Points on a hilly landscape, in no order, each with its height.
A ball rolls from a point to the lowest of its 2 nearest points, and stops where none of them is lower. Distance is the straight distance between rows; heights are no part of it.
Favat: [-16  10 -16   5  -1  58  49  47 -20  30 -26   6  -6 -18  -5   4  13 -45
  -3  14  25]  h=4.60
tirus: [  1 -11   7  27   3 -44   0 -38  -9 -10  12  -4  29 -31  19  15  32  -4
 -11  -8 -15]  h=3.70
tani: [-41 -15   3  19  -5 -13 -30 -48 -36 -25 -17 -30  42  19  17   2  40  12
 -14  25  12]  h=3.05
geme: [ 35  13 -27  19  -3   3  10  63  42  42  28  -1   7   7   6  38  12 -36
 -18  -7  34]  h=5.44
Davab: [-15 -39 -11  29  15 -15  21 -12  10  28  21 -34  44 -46  25  16  -7  16
 -14  29  -3]  h=6.72
Fofaz: [  0  12   6   5  26   3  19 -42 -51 -39  15 -54  23  -1  12 -17  39  24
  10   7   3]  h=2.46
zikuv: [ 22  17  15   9  -8 -40 -17 -27  22  -9  11  10  -5 -11   6  18   9  11
  24 -14   1]  h=1.51
boza: [ 13   5 -35   2 -29  14  11  78  24  27   1  -2   4  19  -6  11   7 -36
 -32  -8  52]  h=5.03
zuga: [-12  13  -5  -6   4  45  11  40  15   1 -16  44 -26  -8 -13 -14 -32 -23
   9 -13  14]  h=2.93
dogug: [ -4  45  -9 -10 -31   4  16  12 -18  16 -23  14  12   0 -27  -4  -6 -25
  17 -21  26]  h=4.79
nuso: [-12  23   4  40 -30 -14  -2 -10   6  -5   2 -14 -30  23   2  -5   2   6
  -2  14   4]  h=1.82
moguz: [  8  -2  14   1  27 -11  30  21   6  35  15 -31  -4 -14  -6  26  -6  18
  25  29  10]  h=4.29
puzit: [ 42   8 -21  -4   8  31 -34  66  72  40  10  22 -24  42 -15  37 -12 -10
 -13   2  -5]  h=6.10
verom: [ 19 -23  10 -15   6  -6   1 -56 -20 -42  -4 -31   9 -20  -7 -13  20  11
  -2 -30 -17]  h=3.26
vobu: [-21  -9  -2 -25  -6 -13  22 -23 -39 -14  -3 -10  24 -10 -19  13 -18  -8
 -29 -11  11]  h=3.94
zadoz: [-34  -2  16   7   6   7 -12 -46 -21 -65 -14 -18   3  29   2 -42  -7  23
  11 -29  -7]  h=1.77
bilu: [ -8 -14 -17  13  12 -23  36  -1 -35  11   4 -17  42 -58  17  26  29 -54
   0  16 -15]  h=4.33
kan: [ -2 -10 -12  -1   8  37  -2  41  22  29  15  21 -20  15  -6   0 -36   5
 -41   4 -18]  h=6.97
dafi: [ 16 -22  -9   2 -21  30 -24  -2  -3 -12 -26  12 -33  24 -10 -20 -14  50
  16  -9 -21]  h=2.97
vakur: [-62  -7  18  31  28  15  -7 -46 -33 -56  -9 -11  24  -7   1 -28  18  -1
  10 -28  -6]  h=2.11
Pilof: [-23   1  13  -4 -12  21  24  45   7   2 -32 -19 -22 -13 -21  -5  10 -28
  31  -6  14]  h=3.53
Bip: [-37   8   0   5   6  -2  -6 -16 -35   3 -12 -15  13  11   5  13  18 -12
  -9  30  13]  h=3.33
vuk: [ 34  19  -3 -30 -18   2 -17  29  30  23  -6  26 -22  25 -25  44   7   0
  17   8  10]  h=5.65
fini: [-22 -28  -8   0 -16 -13 -14 -25 -52 -21 -22 -60  12   4  11 -16  36  14
 -21  24  -8]  h=2.88
Gafe: [-46   4   4   5  10  13  37  24 -43 -15   2 -13   2 -24  -1 -21  -6   3
  18   7  -8]  h=3.00
Varo: [ -7 -18  -3  20 -28  29 -20 -28 -10  -5 -27 -16  -2   7 -24 -19 -15  32
  13 -24 -28]  h=2.48
pudi: [ 51 -14  13 -29 -17 -20 -18 -24 -16  13 -23  -3 -14 -24  -5 -11  47   8
  21 -20  -4]  h=1.61
Dori: [  8  13  -4  -7  18  35  12  25  15  29  29  32 -23  13 -10 -12 -47 -45
 -29   6 -10]  h=6.79
Kug: [ 16   6  -4  -5  -8 -22  10 -23  -3  -1   5 -40 -20 -19  -5  -9  -6 -20
 -24   9 -10]  h=2.89
nef: [-26  19  -3 -31   7   6 -10 -25 -18 -64 -12 -12   8  10 -22 -41  -7  10
 -24 -32   1]  h=1.03
Pubo: [ 27  12  10 -15 -13 -18  -9  -8  43 -17   5  10 -46   4  -6  24   8  29
  42 -17 -21]  h=2.26
pepu: [-13 -16  -3   8  -4  23   2 -13 -33   2 -30  18  -2   3 -11 -32 -29 -24
 -26 -22  -6]  h=3.07
minuk: [ -3   3   2  -1 -33  20  -3  22   5  20 -27  10 -30  22 -29 -10 -16 -63
   1 -12  13]  h=4.61
zedu: [ 28  19   4 -20  21   0   3 -19   0  -1  -5 -20   1 -54 -15   5  31  18
   2  11 -21]  h=1.62
sofir: [ 43  16  24   7  -4  -8 -13 -34 -10   7   6  -9  -3 -28  -2  -7  20  15
  25  -5 -26]  h=0.59
Dufe: [-27   6   6 -16  35  28  22 -25 -54 -42 -26 -38  32 -15 -25 -12   8  29
  30 -18 -13]  h=3.54
pedut: [ 14  -5 -17   0 -29   9 -19  10  -6 -10  -5  28 -29   1  25 -24  -6 -17
 -47 -23  -1]  h=5.40
zovid: [ 27  -9  11 -14  31  12  -4 -22 -26 -13 -16 -35  21 -31 -16  19  10  42
  27  -4 -18]  h=2.47
repiz: [ -3   4   5  21  10  46  42  75  -9  25  -7   3 -24  12  -7  10  25 -64
   6   7  49]  h=3.88
Dom: [ -7   9   6  -3   4  42  -2  20   2  23  -5  47 -21  34  -4 -29 -29 -13
  29 -24 -23]  h=3.81
Giri: [  2 -22   8 -14  -1  17   1   3  10  17   8  29 -26  -3  -4   9   9  -3
   9  -5  12]  h=4.39
Tos: [ -2   9  18 -15  19  -6   2 -56 -16 -49   7 -31 -33 -17 -31 -26   2  -7
 -17 -12 -10]  h=2.90
Gavi: [-30   4 -12  -3   0  25  24  19 -40  23 -24   0  37 -22  -9  20  14 -33
  -3   1  22]  h=4.97
Fatuv: [ 23  -4 -18 -28  -7 -43   3   2  33  -6  47  24  22  29  26  -3 -49  27
 -26  13  -7]  h=6.42
toz: [  9 -20  10  20  36 -52 -12 -40  29 -50  37  -3  40   4  43   6   7  26
  -2  46  17]  h=7.32
loz: [-45   5  -8 -11  17  -9  42   7 -59 -27  -4 -47  23 -40   6  -3  16   2
  44   5 -18]  h=3.41
liku: [ 16  29 -21  20  -4  48  27  69   4  27  -5  -7  -3  33 -15  28   9 -65
 -14 -13  54]  h=4.53
badap: [  9 -44 -11  18  -3 -26 -10   3  19  36  24 -17  38 -11  17   4 -26  25
   6  22 -11]  h=6.61
Soz: [ 37  22  11 -30  -8  13 -30   6  19   4 -16  24 -31  13 -14  17   7 -16
 -23  -6  -9]  h=5.09
Vibul: [  0   4  11   4  15  14  37   7 -24   5   1   8 -11   5  10 -25  -9  29
  20  10   0]  h=3.51
miz: [ -9  11  13   4 -20   3 -29  12 -11  27 -28  -3   2   2  -5  -4  20  -1
   7  18  -3]  h=3.74
Fut: [ 22  -5  14 -28   1 -11   0 -20 -48  10 -10   2 -12   7  -7 -16  16  -6
  18  -8   5]  h=2.39
mudu: [ 12 -35 -15  17 -15  14 -15  25  26  18   1  12 -37  20  -2  21   6  27
  -8   7  -9]  h=3.93
Bizi: [-16   1  -4  -2 -22  14  10  21  16  -6 -32 -12 -19  -8 -36  -4 -17   1
  -7   2   7]  h=2.99
Val: [ 20   2  -5  -6   5 -39  -7   0  15  31  18  13   7  19  24  28  -4   6
   5  39  26]  h=6.13
Dodon: [-14  17 -19  29 -26  14   3  31  37  -1  -4 -19 -43  13  -7  16  -7   5
  -6  11  25]  h=2.37
marop: [ -5 -10  17  13  44 -47  -7  -4  32   8  26  -7  32 -22  40  25  28 -34
   1  59  21]  h=7.05
Meze: [  0  31  -6 -24 -33   5  15 -20 -18  -9 -13  -6  18  16 -36  21 -22  -2
   1  -9   9]  h=4.38
Siz: [ 16 -33 -15   1 -12 -29  13   6  37   9  29  -7   8  12  29 -10 -16  36
  -6   7   7]  h=6.52
Bobi: [-15 -23 -11  23   2 -19  11 -39 -50 -26  -3 -61  25 -22  23  -5  51  34
   2  21 -14]  h=2.70
liput: [  8 -14  16 -10  24 -22   9 -44 -42 -12  27 -26  25  13  19  16  23  34
   9  25  -9]  h=2.07
zibef: [-11   8   6   0  -3  27  34  57  10  28   9  36 -10   7 -15  12 -18 -16
   2  -6  35]  h=1.28
nizo: [  6   4  12  -6  30  -6  21   9  18  14  36  66 -13   2  21  -1 -25  -9
  -2 -19   5]  h=6.32
pite: [-14  10  -2  19  -9   1 -35  -9  55 -15  17  19  13 -15  16 -16 -15  40
   3 -18 -23]  h=7.17
Movon: [ 11   8   2 -29   4 -50  -5  12  44   1  38  44   9  28  28  31 -27  14
  -3  30   9]  h=6.29
milu: [ -3   6 -14   3 -50  -5 -22   5  21  16 -16  12 -14  43  -8  -4 -32 -35
 -22 -13  -1]  h=5.00
muvel: [  1  -8   1   7  29 -11   2  -8 -18   8   9   0  26 -53   2   9  16 -25
 -18  -6  -9]  h=3.98
bazus: [ 15  13  13 -18  -1  -7 -45   1  37 -11  10  25 -38  39   9  -2   3  -4
  -1  -7 -37]  h=4.50
duzak: [-13  -6   9  -1   8 -48 -15 -16  23   3  20 -20  41 -23  16  10 -10 -18
  -9  30  19]  h=6.96
biru: [-44  -4  11   8  16  15  10  -8 -39 -31 -18  -4   1 -27   6 -50  27   0
   9 -15   1]  h=2.50
zepo: [ -9 -10   3 -33  42 -42  36   2 -19  -1  22 -39  -1 -15   6  16  -4  18
  40  14  10]  h=4.57
vanug: [ 25  23 -21  17   8  18  -5  51  64  42  32  28   4   1   1  29 -12  -9
  -9  -3  10]  h=5.79
Fator: [-19   3  -5 -15 -24  42 -37  10  17 -15 -25  62  -3  23  -7 -12   6 -13
  -7 -33  -8]  h=4.73
gab: [ 24   1  -8  10  11  26  43  81   0  33  18  13 -25  -5  -6  11  -4 -35
  22   1  49]  h=2.92
duz: [ 12  14   4  -4  38   6   8 -24 -16 -15  -1 -42 -17 -48 -23  -4  -2  -4
 -16   6  -6]  h=2.36
sef: [-29  25   7 -13   0  30 -18  -9 -14 -24 -32  21   9  -2 -32 -31  -8 -15
 -24 -12  10]  h=2.28
suli: [ 29 -11   0   3 -17 -17  18  20  -2  34   3 -14 -20 -21 -12  -6 -16 -39
 -21 -17 -11]  h=3.45
Mumol: [ 12   2  11  -3  18 -13  17  13   3   9  16   0 -46  -4   1   1 -10   1
  17  20   7]  h=3.95
Kup: [-38 -24 -30 -13  -8  -2  43  13 -47   5 -25 -25  38 -26   8  16  22 -50
  -7  -3 -19]  h=4.62
Foze: [-22   7   0  17 -13 -22 -18 -31   6 -27   9 -28 -11  33  -2 -16   2  42
   7   8  -1]  h=1.41
Raba: [ 25  23  -8 -10 -23 -26   0  25  35  22  -1   6 -26  17  18  24  -7  28
   8  28  12]  h=5.97
pata: [-40 -28  -9 -12  30  13  50 -15 -56 -41 -13 -45  40 -43 -26  11  23  18
  25 -17 -23]  h=3.75
datog: [ -1  36   3   0 -19   1  17   8 -27  24  -6  43  -1  16  10  13   5   0
  29 -17  12]  h=5.14
mul: [ -4  -7  14  -9 -21  22  18  27  -2  -2 -56  -7 -39   6 -37 -32 -11 -66
  16  10  26]  h=4.12
fuf: [ 10  19  28  11   3 -13 -63 -36  30 -17  22   6  -3  43  14  -7  -7  19
  17  -3 -43]  h=4.24
rogut: [ -7 -19   0   4  30 -17   9  20   4  20  11 -40  31 -23  21  11  -4  -3
 -26  51  19]  h=6.85
puziz: [  0   7 -15   3  17  24 -15  10  38  11  27  12 -13  -7  13  -7 -25  44
 -18   0 -16]  h=7.10
Molo: [ 34 -17 -20  -2 -37   3  -5  25  17   2   3  23 -23  35  18 -13  -7  46
  -6  -6 -19]  h=3.48
Mep: [  2  -5   6   7  35 -29 -42   9  54  13  21  24  21 -14  35  19  10  -8
 -17  59  24]  h=7.15
favir: [ 10  -2  11 -17  25   4  10   2 -22   2  30  34 -16  12  -4 -30 -34 -24
 -13  -8 -10]  h=6.56
fik: [ 11 -11  -1  -2  -4 -33  14 -48 -18 -32   1 -28  10 -37  -1  36  27  11
 -13 -11   6]  h=3.52
soze: [ 22  -5   0  11  26 -15  14  25  56  19  41  21 -14 -20  14  17 -10 -16
  -4 -13   4]  h=6.06
Fute: [-37 -42   4  -7   0  11   0 -29 -30 -28 -13   4  24   4 -28  -7 -31  -1
 -31 -25  -2]  h=3.57
Mivat: [  4  24  -8  -9 -13  48 -31  15  16 -11 -32  67  -6  35  -2 -40 -25  -2
   8 -32 -44]  h=4.31
fufe: [ -8 -19   9  31 -27   4 -19 -46 -24 -30  -5  -4   6  31  -3 -31   5  25
  12 -49 -20]  h=2.08
Rov: [ 23 -10   7  32  10 -39 -23 -44  32  -1  17 -21  33  -4  44  12  -4  33
  -2  40   4]  h=7.28
fazub: [  8  11 -13   2 -36  31 -28 -15 -14 -13 -34  37   1  -9  -3 -13  10   3
 -27 -38 -17]  h=5.12
Kudad: [ -1   2  11  19 -15  -7 -50 -22  11  12 -11  16  15  26  14 -12   4  17
  16   4 -18]  h=4.07
nani: [-23  15  -6  -2  -7   7 -34  13  62  -3  -5  33 -13   9 -11  -8 -12  36
  28 -39 -23]  h=7.23
rifa: [-13   4  21 -20  37  11   8 -18 -23 -11   2 -11  36 -28 -19 -18  -6  24
  25 -22 -18]  h=3.09
sazut: [ 20 -11   0  19  -3 -33 -45 -15  57  17   7   4  17  -8  44  14  22  24
  -2  43  16]  h=7.24
gek: [ 11   6 -13 -22 -34 -16 -24  -6 -14  -4 -12  11 -10  32   4 -11 -14  -6
 -42   1  -3]  h=5.27
nago: [-12  28  -5  20 -28  -1  -3   6  22  30   4  42  -9  26  -3  28 -10   3
  10 -18  -2]  h=5.48
gis: [ 28 -25  31 -13  -3 -28  11 -49 -38  -1   7 -11  -6  30   4   5   7  17
  13  17  -4]  h=2.49

Where does a ball stop that starts at each point below?
Raba | liput
sazut | liput
toz | liput
milu | Foze
Dori | zibef
muvel | sofir
datog | nef
puzit | liput

Call two points neighbours if one is among the 2 nearest of the other. Go from one point of each pair to the other, from neighbour to neighbour, staying as low as possible. Name the highest point that can't be avoided.
zibef / nef | Gavi
nef / sofir | pata
liput / sofir | gis
